Each row is a point on a landscape with many valleys, with its height.
From any point a ball rolls to the lowest of the 2 points nearest to it. It stops when none of these is lower. Distance is the straight distance between rows; heights are no part of it.
(696) height 6.7: [  3  10  -6  -5 -20  11 -15  20  26  40 -23 -13  -7 -42  22 -26  23  13
 -31  -9  -8  25  -2   5  13 -31  -4 -14  -2   8  10 -19  35  36]
(292) height 62.1: [-17  17  18  23  -9  -1   3  21  -9 -14  31  23   7 -51  24  -5 -27  -6
   9  -6  19 -11 -15  29  26 -18 -13   6  -7   4  12 -12  10 -15]
(356) height 50.3: [ 28 -26  -1  -5  -5  18 -24  41  15 -17 -36  38   3 -19  -5   8  20  15
 -13 -25  -5   2  -8   7  22 -27  -7  -2  11   8   7   0  21   7]
(374) height 23.6: [ 34 -20  25   7 -26 -18   9  17  -7  -5 -33  18 -22 -40  11  -9  20  30
 -28 -15  14  15  -2  -8  18 -33  23  16   3  17   1 -37  28   1]
(542) height 17.7: [ -7   2  -2 -19  -9 -18  11 -17  -7  -3  29 -11  29  33  -3  -3 -18 -41
   8   0 -11  54  12   9  32   6  20   3 -20  -4  20  -9   2 -37]
(195) height 34.8: [ 12 -12   4 -27 -17 -11  14  10   6 -10 -40 -14  11  -2 -18  11   7   6
   8 -10  -8  46   9   2  26 -26   2   6  -6   8   4 -25  11  -8]
(1001) height 54.0: [ 27  -6   9   7 -23 -19   7 -18  -6  -3   1  22   3   7 -12 -30  -7   3
  26  31  33  -6   4  -6 -17  -8  19 -10 -17  -8  -7  -7   4   7]
(1121) height 16.7: [ 13  -8   2   1 -26 -12  -2  18  15  17 -24  -7 -13 -47  13 -19  22  22
 -24  -9   5  27  -9 -15   7 -35  16  -4   0  14   1 -28  34  13]
(798) height 34.7: [ 25  -3  33  19  -8 -24  11  -4 -20 -18 -15  16  -8 -36   4  -3 -13  21
  -8  12  17 -29   8 -15   0  -7  -5  28  -3   7 -15  -8   5   0]
(45) height 11.5: [-10   5 -18  -4 -12 -28  -2  19   5  19  34  -2  -1 -40   3 -13 -13   4
 -19  -9  -5  27 -32  15  -9  -9   6   8   4  11   2 -38  31  -7]
(226) height 55.1: [ 12 -32  26   6   3   8 -14  34   0 -25 -20  48  13 -23  -3  -9  10  11
 -19 -12  14  -7  -3  13  38 -30 -18   9  13  10   6  15  20   1]
(422) height 54.1: [  2   8 -18  12  23  -7 -37 -20  14  -1 -13 -66 -45  -9   2  -2 -22 -17
  -7   3 -16  -9   8 -15  -8  27  14 -21   3 -11 -29  23 -13  -5]
(981) height 70.5: [ -1  -9 -13 -18  -1   9  12 -19  20  16 -13   9  -3  32   5  12  20   7
  11  15   9 -13  12 -25 -38  -8 -20  11  32   6  -5  26 -18  14]
(30) height 69.1: [ 16 -29  -4  -9  -2 -16  20 -32  18   1 -20  12  -2  17  -5   5  33  19
  10  22  15 -11  38 -39 -24 -10  -6  11  31   2 -15  29  -1   7]
(973) height 68.7: [ -1   8  27  16   3  28 -14  17  -5  -1 -27   1 -16  -4 -12 -15  21  23
 -23 -12   6 -23  39   0  17 -14  -7 -38 -25   5  -1  -2 -22  43]
(615) height 53.9: [-10  13 -17  -3  17   8   3   1  17  32  18 -28  -2 -26  34  -1  18  15
 -17   6 -10   7 -11  -4 -14  -3 -28   5  19  -1   3  -3  12  28]
(19) height 60.6: [-19 -17   2   2  12  -6  22   4 -22  -9  29  52  30  24   1  -6   3  -5
  10   5  23  -4 -24  13   5  -2 -22  26  20  10   9  28   3   3]
(1038) height 44.4: [ 15  -4   8  -5   5 -15 -12 -12  13  -6 -10 -20 -25  13 -26 -18   2 -12
   4  15  -7   0  15 -10 -22  12  16 -23 -14 -14  -9   1 -10  -4]
(603) height 43.1: [ 27  -3   7 -24 -10 -31  19  15  -4  -2 -22  23  20  16  -1  -1   5  15
   1 -12   1   6 -15   2   6  -6  -3  37   6  21  -3 -15  27 -12]
(683) height 67.5: [-21  16  10  23  19  32  27 -27 -25  -1  14 -12 -20 -40  37  23   2  35
 -23 -16  25  -7  32 -17   8  -7 -18 -14  23  13   6 -16 -21  20]
(288) height 79.3: [  1  -4 -17   5   6  -6  -6 -30  15  -5  10  -9   1  10   2  16 -14 -30
  19  -5  -2  -5  -2   8  14  17  10   8   5 -18   6  51  -5 -14]
(259) height 49.2: [ -6  27 -32   0  -4  -4   0   0  -8  28  -7  -8   7 -13  25  11 -10  11
  -2  -8 -20  -4 -18   5  12   9   8  19   5  -5  -9 -19  22  -1]
(31) height 29.7: [ 16 -20   3 -37 -19   3  15  16  -4 -19 -19  14  29  28 -20  19  -5 -12
  20  -6   5  53   8  18  43  -8  -4  15 -22  -1  17 -16  12 -33]
(1290) height 51.6: [-20   5 -16  -6  26   0  -4  -3  27  23 -14 -47  -6 -17  20   1  20  -3
  -2  13 -27   2  12 -12  -1   4 -30  17  22 -14   1   9   2  29]
(747) height 30.5: [  4   0 -37  11  -7  16 -41  29  27  33 -21 -17 -16   2 -10 -12   7   0
 -20  -4 -34   6  -2  10  -2  13  18 -31 -22  -8   1  -7   4  22]
(633) height 78.3: [  2  -4  -2 -34  -4  -9  -6  26  43  -6  -4 -18  18  14   2  -5   4 -32
   0   4 -23  36  -4  23 -12   0 -22  20  19   5  17   0  14 -27]
(500) height 40.4: [ -1 -11  12   5   8   7   4  -6 -33 -35  -4  -8  -8   7 -24  29   7   6
   9 -12   2 -10   4   1   7   9  30  -3  -8 -16 -10 -25 -10 -38]
(624) height 71.2: [ -5  20   9  15  -3  42  -3   1   3   8 -34 -13  -4  17  -5   6   5   2
   7   1   0 -18  41  -3  22  -1  -6 -27 -23   0  -8   1 -26  27]
(377) height 70.4: [ -2  -7  21  30  18 -13  26  -3 -49 -35  19  10 -18 -28   3  -2 -18  11
 -10 -19  13 -25  16   6  42  -5  -3  13  -6  -5 -24  -8 -12 -11]
(181) height 32.8: [ 11  -4 -25 -14 -20  -6  -1  -3   4  38   0  34  18  35  -9 -14  -9 -15
  17   5  -6  10  -3  10   0 -11   0 -18 -33   7  11   8   6  17]
(771) height 19.7: [ -4   4 -34   4 -10   7 -19  15  27  29 -18  -1   2 -16   0 -16  -3   2
  -6  -6 -11  25   1  11  15 -22   3 -30 -22   1  12  -7  21  25]
(264) height 84.3: [-24 -16 -22  25  44   6 -14 -12  -4   0  14 -23 -35  11 -32  -7 -20 -19
 -10 -13 -18 -11   5  -3  16   6   2 -34 -17 -11 -19  35 -26  13]
(456) height 64.5: [ -1  19   3  25 -10 -13 -12   0 -12 -17  40   1   2 -39  22  -8 -48 -16
  12  -5   7  -3 -12  34  24   2  12 -17 -23  -7  14  -7   7 -21]
(485) height 30.3: [-19   5   6 -19  -2 -14   5  30   1  15  21   0  21  12 -17 -29  -2 -20
 -18 -10 -18  30  -2  23   5  -5 -12  11 -23  15  11 -40  14  -4]
(851) height 72.5: [ 13  12 -17   2   7  13 -32   1  24 -24 -18 -41   3 -25  23  34  -3  -8
   3 -10 -29   9 -10  15  10  21   9  12  27 -17  -5   5  14 -39]
(925) height 74.3: [-39  19  27   9  -9  33   8   5   5 -16  46   7  17  -9  -2  -2 -14  -8
  10  -2  20  18  -8  34   2   0  -5 -37  -5   4  26  -5 -20  -1]
(1003) height 73.3: [-16  29   8  16  12  21 -24   5 -11   8 -16 -23 -10   9  -4  -2 -18 -11
   1   5  -9 -42  28  -7   5  26 -11 -15 -24 -12 -18  10 -23  27]
(690) height 66.8: [-16  15  11  25  10  47 -18 -19  -6   2  24  -1  -4  -5  15  30 -13   8
   2   7  -4 -40  11 -19 -44  31 -19 -16  27   1  -3  14 -38   3]
(178) height 72.1: [-16  -4  -9 -21  -1  14  23 -27  32  11   6  -1  -7  23  21   2  20  -3
  18  14  22  25   2 -14 -50  -9 -22  -8  40  19   9   4 -23   7]
(1160) height 59.6: [ 25  -4   7  -2 -15   0   2 -14  14   3  -7  14 -16  -4  17 -27  28  25
  -6  11  26   1  12 -34 -34 -33   0 -10   7  16   3  -7  -1  22]
(923) height 42.2: [ 12   5  -5   1  -7  33 -16  26  11  -2 -69 -29  14 -21   6  25  25  11
  -8   8 -23   8  24   2  32 -19  -9  -5  14  -7  -4  -3  16  15]
(902) height 56.9: [ 24   8   1  -5 -35  -3   7 -21  -2  25 -11  26  -4  10   3 -22   3  20
  18  10  30 -12  11 -21 -34 -18  14 -14 -16  12   2 -20   4  20]
(128) height 19.2: [-14   1   3   3   8 -36   4   2   6 -14  36  -8  -9 -50  14  -4 -11   2
 -14  -8   6  17 -22   9  -7  -4  -1  21   3  -1   0 -23  19 -22]
(776) height 69.0: [  6   7  -2   0 -18   1 -34  18  31 -22   5   7  23 -26  12  -5 -22 -30
  11  -4  -3   5 -28  31 -11   5   3   3  11  -9   8  11  14 -28]
(76) height 52.2: [-15 -27  -7 -11  11  24  33  -1  -9  -9  -4  38  20  47  -7  12  40  25
  -8 -12  17  16   9 -12   1 -25  -6  11  13  25  11  -4  -9   5]
(1372) height 75.2: [-21  33   1  17   5  17  -2  -5 -15  26  15 -35 -21  28   0   4 -24 -14
  -1  11 -13 -29   5  -8 -26  35   9 -16 -23  -9  -8   2 -33  12]
(1065) height 54.2: [ -2  16 -27  13  14 -28 -15 -18  -7  12  -9 -43 -25 -11  -2 -11 -30 -18
   0  -3 -15  -2   5  -1  19  23  25  -6 -23 -11 -28   5   7  -5]
(752) height 51.0: [ 39 -16  12  11 -23 -34 -10 -16  -8 -10 -15   8 -18  -1 -22 -31 -20   0
  21  35  24 -19  15 -13  -1  -2  34 -11 -36 -16 -17  -6   5 -17]
(613) height 47.9: [ 29 -22   5   1 -14 -34 -19 -18   8 -11  -4 -21 -25  10 -36 -16 -23 -15
  20  26   3   1   9  -8 -16  14  46 -14 -18 -21 -17   4  10 -24]
(938) height 78.2: [ -9  10 -20   2  -5  -8  -5 -26   4   7  22 -12  -6  18   6  22 -14 -24
  15  15  -5 -16   2  -2 -29  22   9  -1  11 -15  -4  36 -20 -12]
(1323) height 67.7: [ 18  -7  12  -3  -3   5  29 -38  -8  -9 -15   5 -12  23 -19  13  14  25
  13  13  19 -26  40 -43 -14  -8  11   9  12  -2 -23   6 -14   5]
(1375) height 36.5: [ -8   4  22   6   5  -1   9  18 -17 -28  10  -6   5  -8 -14   6   4   6
 -23 -17  -9   4   2  12  10   3  16   8 -14  -7  -2 -43  -7 -20]
(1269) height 64.2: [  2  20  -4  20  -6  16   2  -9 -33  24 -15 -13 -26 -18  26   2  13  51
 -20  -3  16 -13  10 -27  -7  -1   1 -18 -14  -1 -12 -29   1  35]
(399) height 71.9: [-25  39  13  23 -13  36  -1  -7  10 -10  22 -14  -8 -19   5  10 -24 -11
  13  -6  10   0   9  18  -6   6  -1 -58  -8 -10  17  11 -30   0]
(1243) height 65.8: [ -8  31  11  23   1  20  12 -22 -10  22  11 -27 -23 -42  29  -1   9  39
 -17  -5  22  -4  16 -27   2 -16 -14 -24  -2   5   3 -17   0  46]
(358) height 38.9: [ 16 -12 -15   4  -2   4 -19  13  22  13 -35 -18 -26  19 -15 -13  26  15
 -15   7 -23   4   6 -14 -35   9   8 -30 -14 -14  -5 -20  -3   7]
(801) height 74.2: [ -4 -33  34  33   2   8  -1 -31 -11 -39   4  21  -8 -37 -13 -13  -5   8
  13   3  30  -1  23 -13  39 -32  18 -20  -4  -7   1  14 -11   5]
(773) height 23.7: [ -3 -12   5  -3   1 -13  14 -21 -20 -24  50  -7   8  10 -12   1 -13 -22
   6  -7   3  33 -15  19  18   6  30  -7  -7 -12   8  -9   3 -41]
(84) height 69.5: [-22  23  -8  24   7  44 -29 -11   8 -11  16 -12  -8 -15  16  22 -20  -4
   4 -15  -2 -18   3   3 -20  13  -9 -35  14 -12   4  20 -37  -4]
(1021) height 21.9: [-13   8 -16 -10  -4  -1  -2   8  -1  33   6 -19  16  37  -4   5   0 -10
  -4 -12 -39   6 -22   6 -10  21  18   7 -10  -2  15 -25 -11  -9]
(100) height 61.4: [ -8   6  39   0   2  30   8 -21 -12 -18  21  36  24  18  19  15  -4   7
  10  18  32 -23  15 -10 -37  15 -35   5  41   8  -6  17 -23   5]
(1194) height 51.8: [-12  26  -1   7  33   7 -33  -1  19  -9 -15 -74 -16 -25  18   4 -10 -12
  -9   1 -26  -9   6  -1   4  35  -1  -9  17 -22 -21  12  -4   2]
(1398) height 79.7: [-14 -17   0 -36  15 -14   0  12  49  -3   2 -21  11  17 -15  -9  29 -29
  -6   7 -30  24  -1   0 -11   0 -25  15  13   2  14  15  -7   1]
(409) height 76.9: [-16  23 -25  13  -2  -2  -5 -16 -13  29  33  -4 -12   5  13  16 -20 -11
  11   1   0 -20 -13  -1 -36  25  16 -14 -10   1  -6  11 -18  -4]
(883) height 33.0: [ -2 -22  -9  14  17 -23 -21  -9 -11  -2  17  17  -9  13 -36 -21 -20 -31
  10   4 -15  -6 -20   6   7  12  30 -17 -24 -14  -2  29  -5 -17]
(537) height 86.3: [-13 -12 -23  37  30 -11 -19 -14 -13  -7  26   6 -36 -10  -4  -3 -27  -3
 -14 -22  -3 -39 -10  -3  15   7   6 -27   4 -12 -25  40  -6  -4]
(560) height 46.4: [  2 -23 -21 -14  19  29   5  -2 -12 -12 -25  -7 -11  27 -37  40  25  17
 -15 -41 -31  14 -13  -1  36  10  22   4  -4  -4   0 -13   9  -7]
(406) height 82.4: [-11  -2 -33   6  15  21 -14 -22   1   7  -1 -32 -22  41 -29   4 -21 -38
   2  -7  -6   5  11  -5  34  10  15 -18 -24 -10  -3  47 -24   1]
(1404) height 42.8: [ 13 -22  -7  -1  31 -11  -8 -10  14   5 -33 -24 -36 -13 -17  -9  19  17
 -20  -6 -12  -5  20 -23  11  -8   5 -10   4  -1 -26  15   9  24]
(27) height 43.3: [ 15 -16  -6 -12   8  12   3  -1 -17 -27  -8 -10  -2  31 -33  41   7  -4
   4 -24 -24   0 -11   5  17  24  29   6  -2 -16   0  -8   3 -45]
(74) height 29.8: [ 17  13   3 -13  -9 -28   0  -2  -6  13 -41 -18   1  24 -22  -4 -15  -6
  19  16 -12 -17  18  -9  20  18   8  21 -26 -11 -20   4   7   2]
(1366) height 45.8: [ 21 -17  -7  -8 -13  26 -21  34  21  -4 -65   3  -1 -26   5  20  32  26
 -17  -8 -13  17   1  -7  19 -24   0  -9  14   3   6   3  25  10]
(505) height 58.9: [-23   7  34   8 -10  13  12  16  -9 -11  34  35  19 -32  26 -18  -6   2
   5  -1  44   5 -10  26  17 -38 -31   5   5  27  21  -4  10   6]
(1080) height 23.8: [ -9  -5   9 -18 -19   9  12  -2  -1 -23  13   4  40  22 -13  13 -25 -32
  25   6  17  58  12  28  33  -6  -1  -7 -19  -2  33  -3  -3 -30]
(586) height 32.2: [-20   8   1   2  21  16  21  24 -28  -5  -3 -13   7   8  -8  24  17   9
 -19 -33 -27 -10  -1  11  12  14  10  17 -19  -1  -1 -40   2  -4]
(1226) height 73.8: [  2  17 -16 -16   5  14 -20   6  15  -5 -26 -42  10  24  21  28  12  -8
  12  -3 -48  -3 -11   5  -8  33   1  20  30 -16   0   4  -1 -30]
(622) height 39.2: [ 15 -30 -10   7  10 -12  -9  -4 -10  -4 -41  -9 -24  -3 -35   7   8  17
 -12 -12  -8   3  19  -9  32  -9  23  -8 -17 -13 -15   1  15  13]
(286) height 74.7: [  5   1 -12 -31 -21  19 -12  16  37   9 -12   2   4  34   3 -13  12 -12
  10  19 -13  19 -16   5 -60  -4 -23 -10   5  12  19  -8 -19  -4]
(579) height 25.7: [  7   8 -19 -12   9 -18  19 -11  -4  30 -27  -5  16  38 -10   0  -2 -16
  16  14 -23  -8  18  -5  34  13  -4  30 -18  -7  -1  15   1  13]
(576) height 87.5: [-15   8 -13  34  32 -12 -19 -17 -23 -11  40 -18 -29 -27  14  12 -30 -11
  -6  -8  -4 -25 -17  -2  -1  26  -1 -12  14 -13 -17  28  -9 -18]
(245) height 30.2: [  1 -14 -16 -39  16  -4  18   2  13  17 -34 -17  11  34 -18   1  21 -13
   2   4 -31  20  18  -2  40   1 -14  20 -13  -2  12  12  -2  10]
(901) height 59.0: [ -5  36   2  -5 -15  18   1  21   1  27   9  14  10   6  33   2   4   6
  -3  11  11 -15 -24  11 -40   9 -38  -3   8  22  13  -1  -3  33]
(397) height 55.5: [  0 -21  20 -11  13  13  29  -9 -13  -8   2  38  10  36  12   8  40  29
 -13 -10  28  -2   5 -22 -40  -7 -20  23  39  36  -1   2  -4   7]
(256) height 76.1: [-37  40  27 -11 -16  33  10  27   5  -9  42  -3  24  -5   5   2 -16 -16
   4  -5  16  24   0  37   0  -4 -33  -4   3  11  26 -17 -13  -6]
(1155) height 71.1: [  4  16 -25  -9  -9  -4 -26   3  33  -3  10 -20   8 -36  24  18 -10 -15
  -1  -8 -17  15 -31  21  -1   4   6  14  28  -6   3  10  22 -28]
(588) height 65.4: [ -6  -4  36  16  -1  23  -8  20   3 -24  -4  22   5  -6 -11 -18  13   5
  -5  -7  11 -22  13  11   8  -7  -6 -24 -22  -2  14   0 -23  17]
(491) height 40.9: [ 20 -27  -6  14   5 -18 -18 -16   7  -7  16  23  -9  -9 -24 -22 -10 -11
  12  20  10 -17 -15 -12  -9   2  13  -8   2 -11  -7  50   9  -1]
(290) height 39.0: [ -4  25 -24 -22 -15  -9  12  -2   8  36  -6  11  38  34   3 -12 -25 -16
  18   0  -2  34  -5   2   1   2 -10  11 -19  12  14 -10   2   5]
(905) height 22.4: [-15  -3  12   2  -2 -27  14  -9 -11 -26  45   9  18 -13   8  -7 -13 -14
  12   3  22  15 -32  14  -8   0  10  25   5  -2   1  -7   8 -40]
(700) height 52.3: [ 12  22 -14  14  -1 -19 -11  -6 -11  32   6  26  -8 -24  30   5 -15  10
  -4  10   5 -43 -11 -14 -10  18 -10  12   2   3  -9  22  11  26]
(28) height 51.3: [ 10 -19   2  -5 -16  -5   1   1  18  -9  16  26   1 -20   6 -25   3   9
  -5   4  26  22 -27   4 -18 -35  -1   1  21  14  18  -4  26   2]
(1241) height 57.2: [-21 -32  -1  -8   2  17  16   5 -12 -21  21  48  35  22 -13 -11  14   2
  10   5  26  28 -20  23  24 -25 -11   8   7  12  16  18   7  -1]
(225) height 21.7: [-21  12 -12  -7 -10 -10   9  17   0  22  42   4   9 -15   1 -41 -18  -3
 -18 -10   2  28 -11  12  -1 -25  -3 -16 -21  11  14 -34  17  14]
(1291) height 49.7: [ 11 -13  -7   6  -8 -34 -23   6  41   5  -1 -13 -27 -37   3 -34  -5  -1
 -14  18   2   5   0  -3 -20  -3   5 -15 -12  -8   1   6  13  15]
(1370) height 64.1: [-12  20  12  14   3  13  12 -10 -24   4  37  20   3   3  25  29  -4   3
   1  18  25 -32   2  -7 -40  14 -23   3  14   7  -4  14 -36   1]
(380) height 45.9: [  3  12  -6  -4 -22 -27  38 -31 -26  19  30  18  18  14  11  -1  -9   4
  16   9  32  10  -9  -3 -22  -7  10  10 -10   9  -1 -35  -1  -3]
(764) height 64.6: [ 13 -12  23  -7  -4 -21  21 -20 -35 -26  16  35  12  23 -11  -4  -3  -1
  28  25  24 -24  -3 -15 -29  15   2  25  25  -6 -15  22 -11 -21]
(38) height 21.0: [-12  16 -17 -21   3 -12  26 -25  -4  21  -3 -30  13  47   1  20  13 -20
  20   9 -27  13  12 -13   8  21   3  28   5 -11   3  11 -14 -19]
(724) height 72.3: [ -6 -27  20  18  18  -3  10  -4 -20 -45  13  26   5 -22  -9  -2  -7   0
  -3  -5  18 -14  -1  -1  33 -13   3 -11   5 -13  -2  20  -6  -6]
(208) height 57.6: [-14  33   5  -1   1  20 -14  25  14  38  19   6   2 -20  25 -12  16  10
 -19   5   2  -3 -10   5 -18 -11 -37 -15   4  20  13  -5  -1  45]
(858) height 66.6: [ -2  12  20   5 -15  -3 -28   9  13 -22  30  -3  18 -20  10 -12 -37 -40
   9   1   6   3 -11  25   7  15  13 -11 -19 -10  14   1   4 -30]
(791) height 27.1: [ -8  15  -5 -13   7  -2  18  26 -13  25  -6 -20  10  26  -2   6  19   5
  -8  -2 -27   0  -7  -6 -25  18   3  14 -17   4   0 -44   5   4]
(940) height 61.3: [ -9 -18  13   2  -9  23   3  25  -9 -21   3  44  28  16 -11 -13   4  -4
  11  -1  22   8  -7  26  15 -21  -8 -22  -9   3  23  -5 -13  10]
(398) height 55.2: [-12   4  14 -11 -13   1  12  10   8 -18  32  28  11 -28  24 -21  -4   3
   2  12  35  18 -31  11 -19 -25 -36  17  29  28  13  12  17   6]
(273) height 43.0: [  5  14 -10 -21 -30 -24  24  -9  -6  20   9  21  28  21  -3 -12 -16   8
  19   0  15  41 -10   0 -15 -31  12   6  -9  18   5 -35  11  -1]
(327) height 34.9: [ 52 -31   0   1 -17 -12  -8   6 -11   1 -57  21 -24 -11 -28   4  19  31
  -7 -11 -12  -2   1 -17  29  -7  31   7  -4  -2  -6  -7  28  -5]
(1272) height 29.5: [ 42 -23  25  11 -13 -27  -7   9 -23 -10 -22  28 -20 -29  -1  -9   8  28
 -14  -8   7 -23  -8 -19  24 -16  28  19  -9   6 -15 -13  27   1]
(1039) height 62.8: [  5 -17  17   2   0  -9  35 -12 -41 -25  25  51  25  37  -6   2  -4  -3
  25   9  27  -8 -18  12  -8   2   0  28  10   3   2  12  -5 -10]
(176) height 16.0: [ -6  13 -30  -1  12  -5   0 -19  -8  38  -1 -35  -5  48  -4  15   0 -21
  -3  -9 -43   6 -17  -8   2  32  26  15  -6  -8  -4   8  -8 -19]
(596) height 68.9: [-19   8   5  27  19  -1  39 -17 -40 -10   9  13 -15 -27  25  13  -2  31
 -12 -24  30 -15  21 -10  39 -13  -1   8  10  12  -9 -18  -5   4]
(1314) height 38.8: [ 37 -18 -12  -9  -7 -22  -9  13   7  16 -43  22  -5  12 -27   7  14  22
   1  -4 -19 -11 -14  -8   5   6  15  19  -1   2  -6  -8  30  -8]
(1282) height 77.8: [-37  15  16 -18   0  23   7  35   7   3  19   2  26  28   3   1  -1 -18
  -6  -5   0   6 -10  27 -10   0 -25  10   1  12  25  -3 -20   2]
(1073) height 38.4: [ 16   3  16  -9 -10  -3  14  11  18 -13 -49 -27   6 -37   6  10  20   9
   3   8  -6  21  27  -2  19 -21  -2  15  19  -2 -11 -29  16   4]
(995) height 55.7: [ 21  38   4   4 -21   9 -16  11  -1  15  -3  18   1  -7  30  10 -14  15
   2  13   2 -37 -11  -7 -39  16 -32  -1  14   3  -5   7   4  18]
(543) height 58.5: [ -2 -25  30 -14   1  21   7  -2 -16 -26  -7  42  18  43   9  14  16  13
   7  12  20 -13   2 -11 -49  10 -38  14  42  15   4  14 -20 -14]
(935) height 49.4: [-15   8   4  -3  32   9  -7  11  10  -2 -27 -58  -2 -14   4  11  20   2
 -12  -1 -35   1  23   1  17  15 -15   7  19 -15 -15   4  -1  14]
(320) height 79.6: [-27 -14  13 -21  27  10  13  14  26  -6  11  -6   9  12   1   4  29 -10
 -11  -1 -11   2   2   1  -8   3 -33  11  13  11  16   7 -18  18]
(550) height 48.6: [ 19  18  -9  10 -18 -19  28 -19 -33  11  26  26  -1 -16  26  14 -26  16
  10  16  28 -24 -17  -6 -31  -2   8  18   5  13 -13 -15   8  -6]
(1176) height 36.8: [ -6 -14  25 -18   6 -12  -3  30   3 -27  16 -13  18  -5 -28 -11  11 -15
 -14 -11 -12  25 -11  23   8  -4  -1   8  -7   1  11 -30   5 -20]
(595) height 51.5: [ -9  23 -29  15  21   4  -2  -2 -18  25  -7 -35 -12 -18  19   2 -15  11
  -8  -6 -17 -13 -10   1  17   9   3   3 -11 -19 -13  -7   8  21]
(1348) height 22.6: [-12  -9 -28  18  -4   1  -1  -8  -7  17  24  22   7  18 -16 -11 -18 -16
   6  -1   5  -5  -4   7  21  -3  19 -30 -34  -4   6  13 -14   8]
(1099) height 46.3: [ -7  20   1 -10  -4 -13  21  17 -18   6   8  12  15 -13  22   6   3  18
  -1 -19   6  -7  -6   6  11  -3 -10  35  -3  16  -2 -29  15   3]
(1371) height 46.9: [ 19 -18 -12  -2 -10 -18 -12   1  26   5   8  27 -10 -17  -5 -18  -4   0
   5   8  -3  -1 -26   5 -16  -9   6  -6   3   6   5  11  16   4]
(271) height 46.6: [-12 -17  13  -2  41   0 -19  18   4  -3 -45 -42 -21 -10 -17  -4  35   7
 -36   3 -28  -7  21  -5   9  10  -3  -6   5 -12 -24   4   0  20]
(792) height 34.0: [ 23  -2   8   0  -4 -45 -15   9   3  -2 -13  -3  -4   2 -24  -8 -16 -19
   9  14 -15 -30   3   2  12  31   2  31 -17 -17 -27  19   8 -16]
(449) height 39.1: [ 25 -21  -8   8  11 -43 -25 -12  14  -2   0   7 -21 -20 -12 -12 -25 -16
  17  14  -4 -39  -3 -10  11  16   9  10   8 -15 -15  54  12  -7]
(1108) height 66.2: [ 10 -13  35  -2   3 -10  10 -23 -13 -15  -3  -1  -6  31 -21   8   0  -2
  16  24  14 -45  30 -25 -38  22   2  21  14  -4 -21  16 -16 -18]
(841) height 49.3: [ -3 -23 -16 -12   5  18  28  -5 -15  -5  -9  15  -1  34 -19  28  39  27
  -8 -27  -8  21  -6  -7   9 -10  22   9   9   8  15 -22  -6  -3]
(980) height 61.9: [ 21   3   8   0   4   2   6 -20   2   9   3 -11 -29 -10  11   0  28  42
 -15   4  11 -14  21 -39 -42  -3   5 -13  -3   6 -15 -16  -3  24]
(203) height 76.8: [ -2   8   6 -30 -15  12 -16  21  37 -10   9 -13  21  32  17 -15  -3 -40
   7   5 -14  28 -19  28 -41   8 -17   1  14   4  21   2 -13 -29]
(79) height 80.7: [-17 -18 -36   2  17  23 -10 -20  14   6   1   2   7  23 -11  24  -4 -36
  17  -1 -10  -8  10  -8  26   7   5 -11  -5 -14   7  57 -25   4]

Two balls start at each pair of points below. Name the first point that both come to, or write none.
(724), (576) -> none
(700), (981) -> none
(30), (76) -> none

Where does a ball stop that starts at each point below?
(226) -> (542)
(1160) -> (696)
(901) -> (1348)
(178) -> (1241)
(537) -> (1241)
(560) -> (176)
